Each row is a point on a landscape with many valleys, with its height.
A ball rolls from a point to the lowest of its 2 nearest points, and stops where none of them is lower. Distance is the straight distance between rows; heights are no part of it.
j_171: [ -4 -14  16   4  11  35   4   7 -17  16   7  10   1  13 -29   2 -13  35
  49  20]  height 29.2
j_89: [-25 -21   9 -17  -5   9  33  11   8  -5  14   9 -33   0 -18  -1   9  15
 -14   2]  height 24.7
j_328: [ -1 -51 -16  22 -11  10  20   6  -2   1  34  18  29   3  18  -4  -3  -2
   7   2]  height 31.0
j_801: [  7  32 -31  -9  -1   1  -9   4   3  11  20  21  10  15  -3  34   9  -4
 -12  12]  height 67.1
j_768: [  5 -52 -26   7  -5   5  -3   3  13 -13  10  -6  33  -5  23 -17  -5 -16
 -15 -16]  height 35.4
j_391: [-12  11   0   6  -4  24 -23  13 -30 -17  15  -8  -2   7  18 -11   5  -4
  27   9]  height 52.0
j_655: [ 12   6  11  15  29   9  29   2  11   8  -8 -48  10 -19  18  12 -12  10
  23  -6]  height 48.7
j_918: [  0 -11 -20  11   4  13  -8  -4  11  -5 -15  14   1  30  -5 -13  -2  53
  11   5]  height 40.2
j_120: [-10  -3  13  -4   6  -2  -8  -9 -25 -31  -6  15 -19   2   1 -21 -14 -21
 -11 -12]  height 17.0
j_864: [ 23   9 -11  -7  12 -26 -11  -8  -7 -12 -10   5 -31 -27 -23 -13  -6  12
 -13 -22]  height 52.4
j_932: [-19  15  -1  19   0 -21   5   7 -17  -2 -10   0  19  27 -23  33   6  37
 -11   5]  height 13.5
j_65: [  8 -33  18  10 -20 -21  26  -1  20  26 -18 -33  31   4  13 -18 -14 -25
 -30 -35]  height 59.0
j_215: [-38   9 -14  16  16  48 -10  17   0  21 -11  16   8   4  31  -4  58  -1
  37  22]  height 16.1
j_424: [ 36 -20   1   4   2 -22  -4 -39   4 -10 -11   8  -7 -15 -19 -35 -12  -4
 -19 -24]  height 49.2
j_378: [  0  -2   0   0  44  -9  20  13  16  12 -23 -22 -12   3 -23   1  10  21
 -18 -13]  height 36.3
j_394: [ -2   4  17 -11 -14   5  21   4 -23  18  -7  28   1  -7  14  30 -11  11
  16 -11]  height 23.6
j_696: [ -5 -33   6  10  23   2   4  -3   5 -12 -15 -15  28  25   2  -6 -35 -21
 -14  14]  height 46.3
j_688: [  2 -28   4  37   4   5   6 -24  12 -25 -18 -38  43  10  33  -7 -10 -22
  -9   4]  height 42.9
j_507: [ -7 -14  19 -14  -6   8 -12  -3   1  -8 -15  33 -16  17 -12  12  -6 -13
 -11  16]  height 7.7
j_427: [  9  23   2 -13   7  -8   6 -13  25  -9  28   8  14  -6   9  32  -8 -33
 -10   0]  height 71.5
j_359: [-16  23 -18 -22   2   5   4  -7 -37  -4  35  25   2   6  -7  17  10   5
   7  36]  height 61.9
j_367: [ 10  19  -8 -17   5 -22  19 -21  10 -31  -1   5  13 -14  34 -14   7  21
 -17 -13]  height 42.8
j_988: [-38  -5   2  24  10  43   0  -4 -30  24   2   3 -15  14  10  -8  37  19
  12  14]  height 23.0
j_824: [ 32 -20  -3 -11 -14 -30  -4 -37  13  -7   7 -56 -12 -32 -12   2 -35 -31
 -51  -6]  height 67.7
j_980: [  9  11 -31   4 -10   4 -13  -1 -15  16  -7  30 -32 -23 -15 -15   5  24
  15 -12]  height 55.8
j_156: [  6 -19  31  -7 -17  -6  24  -6  23   9  -8 -15  16 -19  19   8 -15 -16
  -8 -28]  height 56.0
j_582: [ -1  33  -1 -15  19   4  -3  -4  10  12 -18   0 -38   1 -26  14  24  10
   3  18]  height 62.8
j_767: [-21 -19  -8  11 -19 -10 -20  25  19 -16   8   4  26   7   7 -17   0  -7
 -21 -19]  height 40.1
j_385: [ -5 -10 -26  26  -6  -3 -30   2  -8   4  11  -4   3  17 -35   5 -21 -36
  -4   0]  height 54.1
j_54: [  7  14 -12   5  -6  13 -36   5  -6 -35  10  23  25  -7  22 -10  10 -12
   0  18]  height 47.9
j_775: [-11   9  24  16  -8  -6   1   2 -32  -9   4 -23  26  16  14  11  -7  18
 -11  12]  height 24.9
j_199: [-26  16   1 -19 -14  26  -3   2   6  23  19  14 -22  33  16  -7  35  57
  24  -6]  height 48.5
j_43: [-14  -5 -12  12  -6  33  10  29  -4  30 -24  26  24  19  46  -9  21   9
  17  22]  height 5.0
j_792: [  2   1   3   8 -25 -24 -30  -6 -19  12  -5   2  -5  31 -47   7  -6  -9
   5  -8]  height 58.0
j_195: [ 32 -10  14   2   0   4 -12 -23   5  -3   6 -49  10 -20  19  -3 -15 -38
 -41 -14]  height 64.8
j_370: [  4 -26  -9   5  -9  30   0  -8  -8  10  29  40  15  19  -1  11  -3  -9
  20   2]  height 25.0
j_917: [ 20 -18   2 -18 -11 -13  10 -23  14 -29   9  18  11 -28  24 -53 -10 -13
  12 -32]  height 48.9
j_561: [ 20 -12   1 -17  12 -44  -5 -10  21 -30   8 -38   0 -35 -30  -1 -16 -11
 -25 -11]  height 71.1
j_830: [ -2  48  17 -26   6  14 -16   4   1  -7   3  10 -31   0  -8  27  52  23
   8  45]  height 58.4
j_865: [  5 -27  -4  10  10 -14  14 -13   1  15  -2 -29  31   0   0  -3  -7 -36
 -55 -22]  height 61.8
j_217: [ -1  -7  -6  -4  22   7  29  20  22 -25   6 -11 -33 -20   9 -26   6  12
  -6  -7]  height 30.9
j_581: [  4  20 -22  -8 -14  -7 -27  32   8   2  10 -32   0 -31  -3  23 -27 -17
  10 -12]  height 62.1
j_891: [-22  -7 -13  11   5  35  32  30  -9  21   0  -3 -19 -25  29   4  15  17
  41  15]  height 67.3
j_334: [ 12  -8   7   6  -5  16   7   6 -14  23 -34  33   9  -9  30 -11   0  15
  38  -3]  height 15.2
j_822: [ -9   7  -3 -20 -18 -17   4  -9  32  20   1  12 -23   9   0 -14  14 -22
  -6 -13]  height 62.9
j_712: [-29 -11  12  -3   1  18 -14   3  -9 -10   4  22 -36   6 -26  17  22  17
 -12   1]  height 17.7
j_201: [  0  31  -1  -2  20  28  -6  -1 -39 -12  38  16   7 -16  14  -1   1  17
  28  37]  height 56.8
j_437: [ -4 -10  14  14 -20   3 -22  15  -2 -33 -26  -1  16  -3  21 -12  13  -1
 -18   2]  height 43.9
j_103: [ -8  14  16  34 -33  24 -15   8 -35   5 -21  -1  24 -16  48  -2  26   7
  11   8]  height 35.8
j_276: [-17  24  20  22  19 -13  12  18  11  -2 -10 -29  11   4 -25  23  27   7
  -6   5]  height 26.9
j_543: [  9   7   7 -32 -11 -28   7  -2 -19  -1 -27  18  11  -7 -10   0 -33 -34
  -1 -16]  height 64.9
j_74: [ 15  21 -14   7   3  18  -1   9   1  18  31   2 -17 -25   8   4   7 -26
  20  -6]  height 61.0
j_186: [-29  -1  20   5 -13  22   6  25 -31  11   0  -4   0  10  -1  27 -17  26
  33  -1]  height 19.8
j_558: [ 15 -22   3  11  11   5 -12 -16   7  -8   9   3  15  10 -29   1 -43 -37
  14  15]  height 50.1
j_380: [ 19  13  -3 -20 -21 -31 -18  23  29 -12  -2 -14  -4  -4 -28  33 -18 -20
  -8   6]  height 67.5
j_972: [-19 -11  18  19  -7  20 -10 -15 -16  24  14  24  -1  30  -1 -20  22  -3
  19  13]  height 16.2
j_21: [-23 -11  -3   3  22  15   9  16  -8  14 -20  11  -9  37 -30 -12  -1  23
  28  14]  height 35.3
j_113: [  7 -37  -3   8  -3  -9   3   2  28 -34 -11 -17  50   3  47 -23 -16   3
 -11  -7]  height 39.4
j_685: [ -8   7 -23 -21 -26  29  -6  13  -4  19  17  36 -28  14  -3  -6  -2  33
  25 -10]  height 52.6
j_919: [ -6  -7  -5  -5   2  27   4 -15  14  15   7  30 -16  33   6   2  21  45
   7  30]  height 44.3
j_60: [ 14   6  -4   3  -9  -1 -17  13   8 -14  29 -33 -25 -24   2  -1   6  -9
   2   0]  height 56.9
j_204: [  3 -18  22 -17 -22  -8  18  -8  19  36 -14  -9 -16  22  -6   6 -10 -19
  -5 -19]  height 59.5
j_709: [ -2  21   0 -21   8 -19   7  21  21   0  -8  18 -34  -1 -25 -19  28  -7
  10  -3]  height 65.9
j_471: [  5  21  35 -13 -14 -24   0  -2 -10  15 -14  13   0  11 -43  16 -16 -14
   0 -18]  height 61.6
j_901: [ -7  -2  12  -2  19 -17  29  -5 -23 -19 -20   8  -3  -3  10 -46   3   9
   3 -25]  height 22.9
j_189: [  3  17  -7 -14 -15 -44 -39  12  -1 -31  -4  -5  13 -29 -33  16  -8 -43
 -33   7]  height 71.8
j_619: [  1   6 -22 -39  11 -53  -2  -6   4  -4 -18   2 -12   5  -2  13 -42  -9
 -13 -10]  height 67.9
j_999: [ 16  12 -33   7  26 -33   0 -11   0   5   2 -43 -25  -4 -35  16 -30  -2
 -12  16]  height 61.3
j_272: [  7  -6 -15  12  43   7  16   4  19  21   9 -40  -6   2 -11  -4 -13   3
   9  -2]  height 43.1
j_247: [-12   8 -11   0  11  25   6  11  11  40  20  14 -16  -7  -1   2  26   1
  46   1]  height 64.6
j_846: [ 19  38 -28  -4  15 -41 -20 -16 -16  -1   8  -4 -38   0 -32  -9 -17  -2
   0  15]  height 56.7
j_105: [  7  26 -16 -17  10   0  17   4  -5 -13  21   0 -25   1  28 -10   0  27
   2   1]  height 37.2
j_868: [  9  -2  12  -3  -7 -19 -13 -35  22  -8   6   3  12  -5 -17  20  -3 -39
 -38 -13]  height 74.3
j_30: [-30  32  14 -12 -17  17  -6  11   6   1  15   5  -8  21  -6  18  47  47
   5  34]  height 53.5
j_996: [ 34  -6   0 -13   2  -9   2 -33  -7 -26  -7  23  17 -19  24 -41 -26   1
 -21  -8]  height 46.5
j_781: [ 33   1  26   7  -1   3  34   8  14   4 -15 -25  10 -46  37  11   0 -15
  -5  -8]  height 53.0
j_34: [ -7  16   6  28   6   8  -2  -1 -25  -3 -17 -16  33   5  31  -6  28  32
   0  11]  height 31.1
j_649: [ 14 -15  26  17  -5 -20 -10 -18  28  17 -26  -5  15   5 -33  42  -2 -16
 -27 -17]  height 77.0

Call two points neighbours if one is among the 2 nearest of the other. Go from one point of each pair to the other, from neighbour to neighbour, staying as low as possible. Name the highest point that can't be avoided.
j_932 and j_996 | j_980
j_43 and j_972 | j_988
j_972 and j_186 | j_394
j_932 and j_43 | j_437

Where does a ball stop that starts at each point below?
j_824 | j_932
j_685 | j_186
j_204 | j_932
j_709 | j_186
j_367 | j_507
